Points on a hilly landscape, in no order, each with its height.
A ball rolls from a point to the lowest of its 2 nearest points, and stops where none of them is lower. Distance is the straight distance between rows; heights are no part of it.
Q_108: [135 126 122 115  96 154 104 170 132  91 104 143 139  88 166 109 140 152
 130 162  75 153 185  87 159]  height 22.5
Q_438: [147  79 122 108 108 132 132 141 140 139 114 117  98 115 122 146 174  87
 163 133 103 122 124  83  94]  height 43.6
Q_700: [142 122 171 132 108 146 127 140 147 161 109 138  50  95  80 136 107 135
 135 137 122 144 149 117  80]  height 48.5
Q_406: [105 126 106 153 126 146 146 117  68 125 144  81 198 160 161 164 144 146
 184 113 110 123 135 132 162]  height 11.2
Q_629: [118 124 120 121 143 160 101 159 136 142 132 151 118  85 150  81 128 159
  93 138 144 105 145 122 166]  height 22.7
Q_631: [138 132 115 141 144 116  98 142 115  97 102 104 132 131 174 108 168 115
 141 142  95 121 154 167 154]  height 44.6
Q_644: [126 103 143 138 130 209  89 149 143 139 130  94  74  97 113 117 146 127
 153 172 104 126 125 154 100]  height 67.2
Q_758: [ 96 113 120 173 144 162 150 116  84 161 173 113 144 137 112 145 110 140
 164 126 180 142 103 151 149]  height 61.2
Q_562: [121 167 143 138 137 129 159  87 104  97 223 145 186 136 131  99  98 184
 134 131 123 146 117 148 161]  height 19.7
Q_238: [131 161 118 118 146  70 115 120 149 101 127 123 123 119 167  82 141 125
 127 126 107 127 165 154 161]  height 43.1
Q_925: [144  69  97 119 152 215 110 110 153 164 120 115  61  78 134 121 176 122
 136 171 166 165 128  87 127]  height 39.4
Q_194: [ 88 139 105 169 133  78 151 121  85 148  94 115 201 215 115 156 105 122
 116 112 150 122  95 172 122]  height 45.9
Q_176: [129 152 115 120 152  64  96 117 126  95 140 120 183 167 163 127 112 134
 118 107 144  60 105 155 159]  height 51.9
Q_834: [150 100 115 134  85 203  96 141 122 156  93 125 175 147 144 183 168  99
 138 174 128 140 113 108  76]  height 41.9
Q_542: [ 73 101  90 108 142 146 184 214 139 124 100 125 109  83  77 129 145  89
  78 146 117 150 122  79 147]  height 11.7
Q_456: [173 129 120 134 114  37  80 104 139 102  82 153 145 155 145 130 103  92
 113 113 173 102 121 133 139]  height 48.8
Q_128: [130 125 154 143 118 100 112 124 136 145  97 148  65 100  87 139 111  85
 120 163 138 153 132 156 111]  height 50.2
Q_147: [ 89 118 131 138 102  74 123 161 155 108 160 153 138  80 138 142  69  94
 157 149 108 129 132 118 168]  height 39.2
Q_104: [141 154 133 142 168 119 119  93  78 141 122  94 175 216 160 127 129 186
 125  97 145 115 102 184 137]  height 43.7
Q_58: [126 142 169 138  89  92  94 178 143 120 119 133 133 146 121 136  95 144
 146 115  75  81 151 138  96]  height 18.4
Q_648: [ 66 135 174 138 100 114 166 139 158 140 195 177 116  91  74 145  54 136
 128 104 128 131 101 135 109]  height 23.4
Q_162: [121 112 116  99 177 151 165 121 145  88 139  73 112  85 109 123 205  52
 154 198  83 139  97 165 106]  height 37.0
Q_955: [139 126 172 126 105 104 112 127 130 120 154 118 125 137 108 143  94 138
 179  85  80  81 126 140  81]  height 22.1
Q_123: [121 120 129 132 139 143 124 115 126 131 130 125 129 116 116 132 156  86
 120 156 139 131 101 145 111]  height 35.0
Q_396: [157 104 127 124 108 164  86 122 135 140 138 168 125  87 151  80 101 175
 108 145 156 136 147 100 161]  height 26.6
Q_930: [101 182 141  92 171 121 142 214 131 127 119 126 108 162 124  92 139 161
 100  83  73  76 137 168 126]  height 57.1
Q_268: [138 104 115 152 105  41  98 126 142 110  90 128 151 153 151 142 120  61
 149 117 133 116 135 130 150]  height 45.6
Q_864: [122 115  98 175 160 147 147  91  85 152 150 104 119 130 121 118 140 123
 146 122 169 175 128 178 175]  height 62.0
Q_4: [ 97  75 115 160 101 216  77 168 123 132  86  64 101 122 125 193 153 115
 181 129  95 174 153 120 135]  height 75.3
Q_125: [165  59  94 106 164 189 141 112 163 164 139  89  77  94 124 115 193 101
 154 157 156 125 104  63  97]  height 41.0
Q_724: [182 145 142 125  79  75 135  73 108 102 121 102 130 159 142 139 103 156
 173  73 109 144 153 116 118]  height 30.1
Q_670: [146  97 158 125 118 169 101 123 166 143 118 124  60  66 100 140 145  90
 161 206 108 155 129 144  79]  height 66.3
Q_963: [138 100 115 112  80 149 135 150 120 119 102 124 131 100 159 140 134 142
 153 129  92 159 177  55 153]  height 25.6
Q_845: [154 145 122 140  91 146  85  90 111  94  91 114 168 160 172 151 150 141
 154 136  98 170 166 155 144]  height 32.8
Q_877: [132 134 146 123 158 160 158  87 137 146 221 140  91  99  91 111 107 145
 143 103 153 114 110 130  87]  height 41.4
Q_579: [108 133 128 106 155 142 125 217 133 147 105 114 123 153 140 100 161 163
  96  89 102  68 148 117 132]  height 56.5
Q_651: [ 98 119 125 111 147 121 138 140 153 114 181 132 142  98 129 125 154  88
 133 135 113  93  94 133 120]  height 32.6
Q_55: [ 83 152 164 127 172  93 136 183 116 157 140 132 113 175 124 124  55 202
 125  81 134  79 106 160 106]  height 58.3
Q_221: [181  84 133 124 112 143  65  65 147 143 116 132  71 122 152 105 127 136
 143 145 164 136 159 131 124]  height 60.9
Q_173: [ 85 176 182 128 124 154 141 156 133 124 150 182 119  97  96 109  90 164
  87 154 109 138 127 154  94]  height 16.9
Q_819: [ 91 158 139 142 127 139 139 204 107 151 116 154 156 131 118 111  85 182
  95 125 109 126 144 125 147]  height 31.2
Q_18: [122 156 117 135 134  65 136 127 118 161 127 166 129 149 116 122  56 171
 115  95 182 159 145 131 162]  height 33.7
Q_762: [ 83 130 125 145 167 166 156 135  80 146 192 131 169 106 128 117 108 167
 128 123 156 113  85 150 163]  height 60.4
Q_373: [118  89 115 144  87 208  78 131 133 142  90  97  91 126 119 193 173 107
 145 175 132 205 157 125 120]  height 74.7
Q_324: [ 98 148 162 132 182 131 146 134 110 150 168 132 128 170 122 112  71 207
 109  86 167  79 101 161 122]  height 58.9
Q_470: [156 183 142 137 146 112 133  43 105  99 163 122 157 167 129 103 121 159
 131 122 128 147 124 202 132]  height 41.6
Q_986: [143 148 163 111 128  67 159  45 170 119 178 156 104 130  93 131 117  86
 118 115 135 152  95 153  58]  height 52.3
Q_604: [172 153 122  95 147 117 100 115 123 108  95 103 150 201 180 122 166 168
  93  73 128  86 134 134 122]  height 54.4
Q_167: [132 156 123 136 125  99 125 112 118  78 153 139 225 160 152 135 135 106
 115 136 140  88  88 141 128]  height 49.8
Q_520: [ 58 165 120 117 155  82 174 177 151 138 150 159 116 108  99 128 101 117
  95 107 124 144 116 129 170]  height 29.4
Q_416: [163 138 139 148  85 104  75  56 110 108 103 109 121 153 176 141 136 134
 174 117 115 163 159 164 148]  height 35.3
Q_755: [164 165 138 140 100  79 149  72 104 104 148 133 140 136 144 114  93 153
 169  97 131 173 163 107 147]  height 27.7
Q_602: [102 137 133 135 140 148 129 189 136 123 107 114  73  76 111 103 103 177
 133 125  90 144 184 133 174]  height 41.8
Q_432: [140 110 162 118 117 163 129 152 167 147 138 141  55  52 100 102 118 144
 136 147  95 114 142  89  91]  height 47.4
Q_732: [123  95 100 157 107 171  86  94  85 157  98 113 115 160 141 169 145 134
 150 106 168 188 169 136 167]  height 39.5
Q_759: [119 104 112 144 114 177 122 143  98 153 114 119 211 162 132 168 156  91
 135 175 133 118  94 147  78]  height 43.9
Q_335: [ 75 164 163 123 100 113 151 200 135 120 152 172 167 110 108 122  38 155
 105 130  97 121 125 127 132]  height 28.6
Q_209: [106 158 151 134 104 127 171 179 134 107  76 125 101 129  78 147 137  96
 109 169  62 168 158 135  93]  height 29.2
Q_319: [158  93  93  96 162 148 136  87 144 138 159 147  77  78 151  79 160 132
 108 155 165 135 137  84 137]  height 19.3
Q_709: [ 99 122 126 103 182  99 154 165 126 141 145 106 122 161 115 112 165 121
 105  58 134  65 101 137 105]  height 64.9
Q_889: [154 133 120 156 119  72 131  84  90 135 101 133 204 202 113 173  97 125
 104 106 180 124  85 142 138]  height 46.5
Q_375: [189 124 146 131  90 168  90  70 120 120 175 148 150 117 134 138 103 156
 137 139 154  98 110  96 119]  height 36.1
Q_70: [120 100 100 149 165 174 118 135 109 162 100  79 113 161 124 149 197  93
 134 125 145 125  96 171 116]  height 63.2
Q_474: [122 177 151 132 114  85 144 124 126  96 105 121 135 155 110 140 140 104
 127 148  58 160 144 202  93]  height 15.0
Q_971: [145  93 130 119 129 119  84 102 143 132 111 139  57  78 147 102 123 124
 150 159 140 160 165 115 157]  height 62.4
Q_783: [112 133 119 108 104  66 162 130 149 122 131 145 161 133 126 145 123 104
 107  94 123 112 104  83 119]  height 47.3
Q_76: [ 92 123 158 135 165 119 120 143 154 153 160 126  69  86  90 112 103 112
 144 103 136  93 108 178 102]  height 43.8
Q_451: [120 137 135 122 172 130 135 170 105 158 120 104 122 167 149 108 135 198
 122  69 136  88 135 124 124]  height 55.8
Q_801: [151 134 144 133 114 166 160  74 103 141 200 124 136 133 103 134 102 174
 164  87 149 102 108 106  76]  height 40.1
Q_506: [121 116 102 162 101  74 108 149 112 116  93 130 175 154 150 154 101  98
 133 139 124 137 151 127 168]  height 42.9
Q_214: [101 156 119  68 124  56 203 109 171  97 159 161 128 112 121 131 138 101
  86 101 120 127 110  79 132]  height 48.9
Q_187: [150 118 138 108  91 111 134 113 171 113 143 167 103  74 136 112  89 131
 128 156 116 155 154  79 111]  height 32.4
Q_903: [157 137 106  92 152 153 180  75 134 128 183 148 124  96 145  80 137 177
  86 103 153 138 152  62 143]  height 13.2
Q_131: [ 94 152 113 152 134 130 127 213 112 152  66 109  84 127 120 112  98 178
 126 110 102 156 175 126 164]  height 40.5
Q_652: [ 94 148 148 131  99 107 141 175 134 102 120 122 122  94 117 130  90 121
 164 149  54 143 173 132 133]  height 33.1
Q_338: [160 120 134  98 111 143 103 147 146 106  83 111 114 143 154 144 179 124
 128 132  64 109 159 122  87]  height 10.2
Q_296: [131 137 124 117 125 189 176 135 110 159 127 153 123 117 100 129 137 172
  79 118 147 149 127  83 113]  height 10.5
Q_511: [ 97  87  95 138 113 183 168 164 121 121 117  73 100  87  99 159 150 100
 181 155  94 166 134  82 139]  height 32.7
Q_14: [202  91 115  90 100 179 104  82 163 139 132 145 120 114 167 118 150 131
 124 142 149 105 130  59 105]  height 44.3
Q_88: [100 135 154 108 114 106 165 170 159  90 121 125  82  78  97 134 137  92
 147 170  56 153 147 125 122]  height 31.1
Q_15: [ 65 163 184 119 117 118 145 140 172 128 172 195 115  72 101 131  80 124
  82 150 133 140 104 166 119]  height 20.0
Q_481: [171 165 123 139 121 115 150  62 108  91 204 145 173 141 152  94  88 194
 124 107 154 130 126 109 185]  height 22.8
Q_430: [120 150 124 131 131 130 147 152 128 122 147 105 113  91 140  87 118 173
 160 111  88 143 171 125 164]  height 43.0
Q_733: [159 146 133 118 155 147  76 119 117 113 161 139 173 135 185  65  99 201
  93 107 158  66 119 142 172]  height 27.8
Q_62: [162 148 152 128 126  63 121  20 161 110 166 152  87 129 100 117  88 101
 123 107 166 133 110 165 100]  height 53.8
Q_600: [149 178 143 100 123  90 113 100 161  82 173 171 182 138 131 135  89 132
  73  99 138  78  54 123 123]  height 44.4
Q_869: [124 156 130  97 108  88 123 115 154  88 170 172 194 134 145 143 129  85
  78 140 135 103  57 110 116]  height 47.2
Q_942: [122 113 143 134 174 128 116  95 141 164 186 132  59  95 111  96 140 119
 125 114 140  93 124 155 108]  height 42.6
Q_827: [139 108 127 112 144 121 108 140 149 111  80 138  64  66 126 109 126  90
 141 214 124 163 163 126 150]  height 63.7
Q_429: [130 121 126 145 159 142 101 108  98 163 129 138 170 180 141 133 148 159
  92 118 184  76  80 144 109]  height 61.9
Q_189: [162 121 140 125  99 158 116 123 127 131 124 119 109 128 144 135 135 178
 157  84 128 130 156  82 108]  height 32.0
Q_582: [106 124 127 158 135 193 127 145  80 148 148 133 203 145 121 156 124 138
 136 177 145 108  87 134 124]  height 45.8
Q_22: [103 101 121 158 127 142  78 166 117 141  79  82  87 123 126 140 135 105
 173 119 105 124 156 176 147]  height 69.3
Q_155: [145 117 109 144 162 110  71  81 113 149 105  95 113 162 153 124 171 118
 144  88 163 104 124 173 132]  height 59.8
Q_608: [163 106 122 120 164  75 114  58 158 126 130 142  75 112 132  87 131 102
 110 139 171 132 143 160 132]  height 57.9
Q_220: [ 94 156 132 120 130  67 141 144 140 111 121 168 170 145 132 137 135  89
  87 148 106 137 123 164 122]  height 44.1
Q_537: [159 123 100 149  91 109 128 109 105 131  81 142 168 179 125 163 136 103
  98 116 182 144 107 112 112]  height 44.2
Q_672: [107 103 117 140  98 156 150 159  98 134 160 133 209 147 142 153 110 171
 147 106 131  86  99  75 128]  height 12.4
Q_726: [150 136 121 129 109 180 146  98 120 119  89 111 141 166 139 158 196 122
 128 151 104 169 140 152  86]  height 10.3
Q_298: [ 69 145 143 137 134 145 190 147 130 148 182 154 116  91  75 142 103 117
 130 108 142 126  84 121 110]  height 25.4
Q_193: [122 111 107 150 161 161  76 118 106 153 116 120 136 166 165 127 163 138
 108 119 174  83 107 173 143]  height 61.0
Q_3: [ 85 100 109 152 155 121 128 189 145 123 115 104 133 124 106 160 145  43
 147 153 119  92  94 158 125]  height 21.7
Q_987: [186 131 138 122 113  50  78  85 147 103  83 103 137 184 158 134 131 112
 137  72 146  83 133 142 136]  height 51.8
Q_482: [ 99  81 124 126 134 108  93 175 156 143 123 146 113  91 117 115 130  97
 102 140 142  70 111 116 119]  height 63.5
Q_748: [ 86 105  85 113 164 133 165 186 135 126 121 128 103  74 123  92 135 121
  83 146 130 152 142 100 197]  height 15.1
Q_354: [141 199 140 112 132  98 129 136 106 107 117 123 132 149 163  97 130 168
 121 120  94 134 169 172 144]  height 41.5
Q_505: [142 101 110  95 150 150 152 125 147 139 177 157 123  75 144  94 134 147
  87 116 137 116 129  50 136]  height 15.8
Q_144: [114 137 143 128 106  51 132 129 151 122 144 176 157 147 114 148  78 110
  92  97 171  97  88 109 124]  height 49.7
Q_929: [ 51 140 101 140 167 139 187 163 114 134 153 134 135 111  78 146 115 110
  99 123 165 142  96 138 160]  height 27.3
Q_166: [ 77 176 149 111 177 116 167 193 136 136 138 135 117 152  99 114 108 187
  92  73 104 106 121 158 102]  height 57.7
Q_247: [162 150 124 133 109 138 109  67 104 104 155 153 164 151 151  95 109 161
 135 148 156 159 145 134 178]  height 26.3
Q_552: [119 169 156 144 144 118 156  92  83 137 192 132 155 150 119 101  57 195
 154  92 162 129 126 151 164]  height 17.1
Q_792: [118  82 115 147 116 177  60 162 135 126  98  89  94  99 143 143 159  94
 166 174 118 125 143 152 150]  height 68.3
Q_910: [179 112 136 104  97 169  95  85 134 120 113 120  76 137 153 154 169 152
 161  99 121 161 164  85 101]  height 33.8
Q_339: [167 181 153 131 105  91 157  74 134  94 154 132 173 175 104 152 112 142
 113  97 126 119  97 141  78]  height 35.7
Q_351: [155 107 120 100 120  83 139 116 150 130 120 138 125 120 131 129 144 102
 121 117 127 123 120  80  97]  height 45.4
Q_830: [ 74 183 119 120 149  80 184 125 142  77 158 151 187 129 137 121 152  86
  87 151 111 157 106 177 157]  height 42.5
Q_937: [201  97 143 127 125  94  47  52 154 107 129 144  79 101 160 108 112 125
 154 142 149 109 136 135 147]  height 58.8
Q_527: [117 119 143 167 105 203  86 146 115 169  88 122  98 125  89 151 104 116
 111 194 151 164 120 166 113]  height 73.3
Q_919: [116 143 121 161 137 125 147  96  73 124 174 108 196 155 154 134  92 185
 166  84 141 111 135 137 180]  height 14.4
Q_881: [ 95 110 122 145 169 159 135 170 115 165 116  73 107 130 101 133 166 110
 125 100 119  92 114 154 129]  height 63.8
Q_460: [123 100 133 109 111  66 148 100 158 107 112 151 105  88 120 147 131  46
 153 194 104 177 120 109 124]  height 53.9
Q_65: [103 141 164 149 100  98 107 143 132 100 146 146 149  80 146 126  84 119
 158 164  99 130 138 159 150]  height 36.0
Q_426: [164 101 105 122  87 196  99 120 118 146  99 131 145 114 155 152 160 107
 150 181 141 169 133  83 112]  height 39.6
Q_424: [177 148 106 106 166 121 102  86 138 115 158 139 136 143 170  62 115 184
  71 106 164 100 144 112 178]  height 25.1
Q_711: [145 157 145 109 109  93 185  97 133 105 161 122 107 115 122 113 113 145
 154 102 108 170 167 102 115]  height 25.3
Q_63: [ 93 123 104 140 124 164 156 179  89 132 128  94 196 140 151 165 138 146
 153 105  88 115 125  95 142]  height 8.2
Q_574: [142 105 107 107  97 133 148 127 138 119 117 151 106  73 145 105 107 134
 137 159 122 181 169  48 172]  height 28.7
Q_569: [106 103 143 110 105  92 123 154 172 111 109 160 121  85 121 144 120  57
 116 200 116 140 118  95 108]  height 56.0
Q_395: [123 119 126 137 129 140 134 160 137 104  70  82 106 139  83 162 184  44
 168 173  70 161 124 171  92]  height 25.8
Q_518: [ 91 129 123 157 118 195 159 170  91 137 146 131 189 113  94 154 119 129
 128 181 111 157 101 136 132]  height 47.5
Q_956: [170 131 129 143  69 157  88  76 106  92 139 129 165 149 172 134 112 172
 157 143 116 187 171 124 178]  height 29.8
Q_803: [164 165 141 110 125 120 178  61 127 118 147 145 154 159 109 132 160 120
 100 131 143 137  80 133  78]  height 37.5
Q_836: [132  94 151 152  94 131  92 154 124 164 134 126 100 120 109 138  93 141
 179  99 127  79 132 120  96]  height 25.7
Q_695: [ 88 184 172 158 143 138 133 177 104 121  89 107 107 145  93 127 104 158
 138 140  80 162 162 211 132]  height 38.0
Q_534: [ 88 107 142 130 131 161 117 168 126 117 177 125 170  97 149 114 116 136
 152 141 104  83 113 135 140]  height 29.6
Q_359: [154 187 136 150 129  76 112  92 100 109 128 122 150 180 156 104  99 169
 136 113 117 137 162 184 153]  height 40.2
Q_227: [ 93 162 127 142 162 150 129 178 102 143  54 101 116 192 112 135 153 153
 104 113 110 129 144 178 112]  height 35.4
Q_192: [168 100 120 137  99 202  90 100 114 132 172 163 159  99 155 106 103 177
 110 155 180 111 110  78 165]  height 31.4
Q_476: [147 141 122 107 156 135 171  65 140 143 175 178 114 110 111  81 141 151
  61 116 183 141 124  92 121]  height 10.6
Q_800: [153 108 130 112 114 132 178 107 128 109 180 124 125  94 139 111 113 148
 185  92 110 138 171  67 140]  height 23.1
Q_503: [131 125 134 132 143 139 105 140 120 127 171 130 142 108 161 100 124 174
 120 109 138  79 121 131 156]  height 26.1
Q_694: [112 109 148 162 111 154 122 147 114 164  81 146 119 152  78 163 108 106
 121 151 147 143 102 152  87]  height 72.4
Q_47: [129 108 101 121 133 127  96 129 131 108  81 106 166 146 161 143 198  76
 129 162 104 116 125 161 114]  height 46.2
Q_993: [147 132 119  86 105 157 141 138 135 108  71 114 120 130 144 151 210  91
 124 170  73 148 135 108  91]  height 7.1
Q_283: [186 153 140  96 117  71 110  73 175  86 163 159 138 130 137 123 106 120
 100 110 146  94  89  95 128]  height 40.8
Q_185: [120 126 110 110 135 125 118 188 149 112 104 146 121  89 145  95 141 115
  92 152  96 139 160 115 178]  height 18.5
Q_664: [133 143 100 127 165 106 143  93 122 100 152 112 160 116 154 104 183  82
 140 166 112 159 117 183 162]  height 39.8
Q_113: [121 135 112 170 133 103 120 105  90 156 129 142 155 167 126 130  90 165
 125 110 197 147 131 142 169]  height 35.8
Q_16: [138 141 123 102 134 154 176 117 130 151 147 175 105 115  98 114 131 154
  45 118 183 131 119  80  89]  height 7.7
Q_753: [101 187 149 110 144 150 169 146 141 112 146 151  96  94 106  87 122 144
  80 160 109 151 123 155 120]  height 14.7
Q_785: [158  91  84 126 120 143  75 112 122 144 106 119 142 151 182 128 151 139
 122  86 174  94 143  79 161]  height 33.0
Q_410: [141  96 105 129 130 166 108 128 124 157 123 135 117 106 134 118 153 110
 131 170 161 147 119 108 124]  height 37.1
Q_632: [126 122 110  96 168 109 159  97 165  95 155 112 133  92 159 104 196  61
 137 186 100 137 107 139 125]  height 38.3
Q_19: [115 157 137 152 139 142 129 138 100 139  75 111  89 149 103 124 146 124
 113 158 113 153 143 198 128]  height 36.7
Q_420: [ 77 175 141 132 167 136 155 152 109 145 187 152 159 119 124 108  90 178
 102 107 153  89  85 152 147]  height 59.6
Q_514: [ 94 107 114 150 146 144 120 178 111 123  82  75 132 145  95 165 162  59
 157 157  79 117 124 186 112]  height 24.1
Q_895: [153  81 140  91 124 128 108  91 174 115  74 137  56  80 111 120 126  73
 167 230 112 162 138 113  99]  height 65.0
Q_974: [136 159 145 136  98 138 136 123 109 114  81  92 126 163 117 160 166 112
 149 143  60 168 150 168  84]  height 12.7
Q_787: [127 142 153 131 102 132 102 148 129 121 100 136 143 144 142 141 121 135
 121 130  92 119 148 126 116]  height 14.3
Q_379: [ 72 147 167 149  82 121 169 187 115 135 158 149 140  97  80 157  58 125
 147 123  98 140 124 132 116]  height 26.0
Q_972: [174  68  86 122 105 114  90 101 143 151 100 113 129 143 155 158 155  91
 139 132 180 130 125  78 147]  height 36.9
Q_898: [162 167 123 102 145 123 135 117 125 141 115 130 127 178 145 100 150 187
  96  69 144  89 128 118 117]  height 55.1
Q_168: [ 90 154 126 173 127 101 126 174  97 114  94 121 177 158 149 140  91 138
 131 151  90 145 166 154 162]  height 40.6
Q_98: [149 178 144 146 142 139 136  78  91 139 133 135 169 184 132 118 136 171
 102 102 150 127 109 189 117]  height 42.7
Q_139: [152 103 109 111 113 133 159  99 128 135 188 123 162 110 133 130 120 141
 166  92 141 117 122  49 128]  height 20.3
Q_397: [ 97 115 113 169 117 179 119 138  81 166  80  95 113 154 114 184 134 126
 150 121 147 176 148 140 155]  height 41.1
Q_586: [111 148 158  90 124 159 148 187 137 113 157 123 125  79 127  97 127 170
 118  91  57  82 145  99 116]  height 45.0
Q_349: [108 130 126 128  96 136 143 178 139 101  75 124 138 131  95 160 143  60
 155 187  57 160 139 117  95]  height 27.6
Q_463: [184 139 125 124 130  78  95  83 118 123  74  99 127 199 142 153 142 143
 110  66 147 122 131 134 119]  height 53.4
Q_435: [ 84 160 102 113 153  55 173 158 137 162 144 177 121 127 119 105  65 140
  82  90 166 151 124 100 173]  height 31.5
Q_180: [167  92 120  88 117 185  79  98 155 151  98 112  60 119 182 126 186 156
 136 108 131 138 165  75 120]  height 35.5
Q_784: [ 86 114  95 112 116 159 190 201 124 134 123 127 155 109  94 152 140  98
 122 152 112 145 114  67 122]  height 14.6
Q_637: [130 121 113 150 166 152 154  94 109 172 102  89 102 151 104 127 180 114
 133 114 169 155 120 177 124]  height 62.6
Q_978: [147 114 122 152 119 234  93 135 121 145  82 124  79 124 117 142 165 121
 115 193 143 180 145 155 118]  height 74.0
Q_918: [ 98 146 135  88 148  73 181 100 170 114 148 171 102  96 118 120 129  86
  97 123 136 153 118 126 119]  height 50.1
Q_36: [128 151 127 114 161 173 170 130 120 146 150 145 111 114 116  99 140 168
 104 121 122 128 128 134 115]  height 12.6
Q_692: [188 108 126 136 139  52  86  31 151 118 150 143  89 116 133 103  96 107
 127 121 178 110 133 137 140]  height 56.1
Q_650: [135 105 108 110 141 189 150 129 142 110 152  74 122  91 126 145 169  80
 170 210  96 153 103 125 113]  height 35.6
Q_371: [151 139 144 159 128  76  90  93 125 129 113 121 114 152 149 121  86 142
 169  96 145 143 160 167 141]  height 38.2
Q_961: [160 127 128 141 123  59  52 111 137 100 124 140 161 158 149 135  92 105
 106 121 159  54  92 135 169]  height 52.4
Q_466: [181 126 153 101  95  91 118  56 167  83 151 166 105 107 129 107 102 131
 121 147 134 124 122  94 119]  height 36.8
Q_340: [ 84 109 150 162 148  65 137 163 125 152 115 111 147 162  96 155 106  99
 155  98 128  99 105 179 113]  height 71.0
Q_899: [176 179 133 115  81  71 154  88 122  78 140 100 186 172 121 145  81 150
 156  87 101 115 124 111 117]  height 33.2
Q_543: [ 79 151 140 143 135 184 158 229  88 159  84 143 135 149 101 123  93 186
  87 128 117 125 133 105 121]  height 32.9
Q_640: [124  93 108 107 129 128 114 164 167 147 144 165 116  83 125 111 128  85
  74 148 172 108  93  88 125]  height 61.6
Q_127: [124 106 102 159 128 118 120 113  86 163  96 107 128 167 131 147 109 155
 149  74 186 150 148 116 156]  height 37.6
Q_492: [159 129 117 136 188  99 116  76 139 134 120 123  74 154 139  99 171 120
 117  95 172 120 143 160 125]  height 59.1
Q_53: [120  84 112 151 111 157 150 154 121 147 144  99 104  79 111 140 118 129
 182 120 119 152 148  92 155]  height 31.0
Q_59: [133  98  98 130 110 208 146 139 125 137 130  69  89  95  74 165 153  88
 194 195 106 178 119 119 118]  height 34.1
Q_683: [136  64 106 106 111 100 109 140 172 143 109 163 118  90 120 145 128  62
 123 169 170 124 113  57 105]  height 59.0
Q_960: [120 148 150  75 160  83 187  37 182 104 174 156 108 122 109 113 139  67
  98 144 146 159  98 157  88]  height 51.2
Q_745: [162 130 158 142  93 189 108  96 101 133 179 120 165 139 137 137 108 177
 158 120 132 108 100 116  88]  height 38.6
Q_991: [141 117 133 154 108  69 134  91 136 131  99 144 120 128 110 131 131  68
 149 170 128 176 134 142 128]  height 52.0
Q_596: [172  93  95 152  95 101  88  71 111 121  86 118 163 184 147 164 141  96
 125 128 184 146 116 106 156]  height 41.2
Q_464: [ 88 107 148 182 122 106 135 180 109 172  86 117 134 167  73 187  96  90
 141 132 124 117 109 170  95]  height 71.7
Q_443: [172 119 110 114 121 123 100 101 127 126 121 100 121 126 174 118 133 169
 146  74 139 101 149 103 136]  height 29.9
Q_160: [137 168 152 117 117  48 113  98 156 109 156 160 163 160 100 154  79 118
  87  80 161  69  58 146  99]  height 47.1
Q_571: [ 71 100 101 139 122 112 152 192 120 136 118 128 171 122 110 156 140  66
 112 149 122 114 107 112 136]  height 18.2
Q_681: [106 115 163 102 140 171 136 178 154 135 154 131  94  66 117 114 113 152
 122 120  99  96 139 101 107]  height 46.1
Q_779: [209  80 103 104  96 120  78  72 155 114 112 131 118 138 153 135 141 116
 134 121 166 106 119  64 114]  height 40.9
Q_690: [ 99 176 139 106 140 117 166 173 131 107 154 104 141 122 145 105 131 165
 148  85  58 118 160 119 135]  height 44.0
Q_150: [ 98 153 117 131 156 169 161 197 105 154  80 121 128 165 101 128 148 160
  72 109 131 135 126 122 123]  height 34.2
Q_423: [143  79 109  79 141 178 137 140 162 129 107  96  76  97 107 127 182  89
 157 160 111 138 123  66  89]  height 42.3
Q_469: [105 107 145 162 129  97  84 170 128 146  89  91 115 156 118 143 106 114
 174  96 115  84 149 189 128]  height 70.1
Q_750: [ 77 170 131 155 141 140 139 203 101 111  68 109 124 139 109 121 100 123
 114 147  80 156 173 159 162]  height 39.1
Q_321: [113  73 123 155  96 137 115 172 116 162 130 108 104 109 134 143  99 144
 190  85 129 113 152  90 145]  height 28.8
Q_358: [103 145 128 160 167 114 156 118  78 145  99  84 178 204 129 149 153 138
 135  84 128 129 111 201 117]  height 44.7
Q_643: [119 130 125 118 113 117 158 143 114 142 189 134 176 125 128 131  98 161
 139  68 136  85 100  62 121]  height 16.6
Q_242: [105 173 113 113 159  76 169  85 141  84 179 141 174 120 156  94 160 111
 124 132 123 144 100 177 169]  height 41.3
Q_555: [127 105 125 118 172 153 132 163 129 158 123  91  98 149 104 130 181 109
 143  77 123  54 109 112  87]  height 64.3
Q_948: [142 146 111 126 123 111 127 128 122  95  90 146 189 156 157 123 175  88
  85 168  98 126 120 164 123]  height 45.7
Q_799: [148 104 125  99 106 153  83 176 145 146  42 137  86 151 146 135 172 138
  92 118 122 135 175  88 120]  height 38.8
Q_943: [156  83 127 103 128 161 104 152 160 140  76 123  47 114 158 123 171 123
 118 116 115 132 173  86 119]  height 37.2
Q_715: [178 101  99 101 172 161 105  72 141 143 154 154 114 111 166  64 154 152
  75 135 181 121 137  93 169]  height 22.2

For each start below, name the point where the ball stops.
Q_978: Q_692
Q_220: Q_993
Q_918: Q_629
Q_4: Q_692
Q_371: Q_63
Q_582: Q_629
Q_803: Q_63
Q_65: Q_542

Call two points neighbours if one is among the 2 nearest of the other. Go from one point of each pair to the other, from neighbour to neighbour, staying as low as possible. Name the highest point that can't be avoided.
Q_359 and Q_993: Q_47
Q_648 and Q_542: Q_518
Q_993 and Q_443: Q_799
Q_629 and Q_648: Q_733
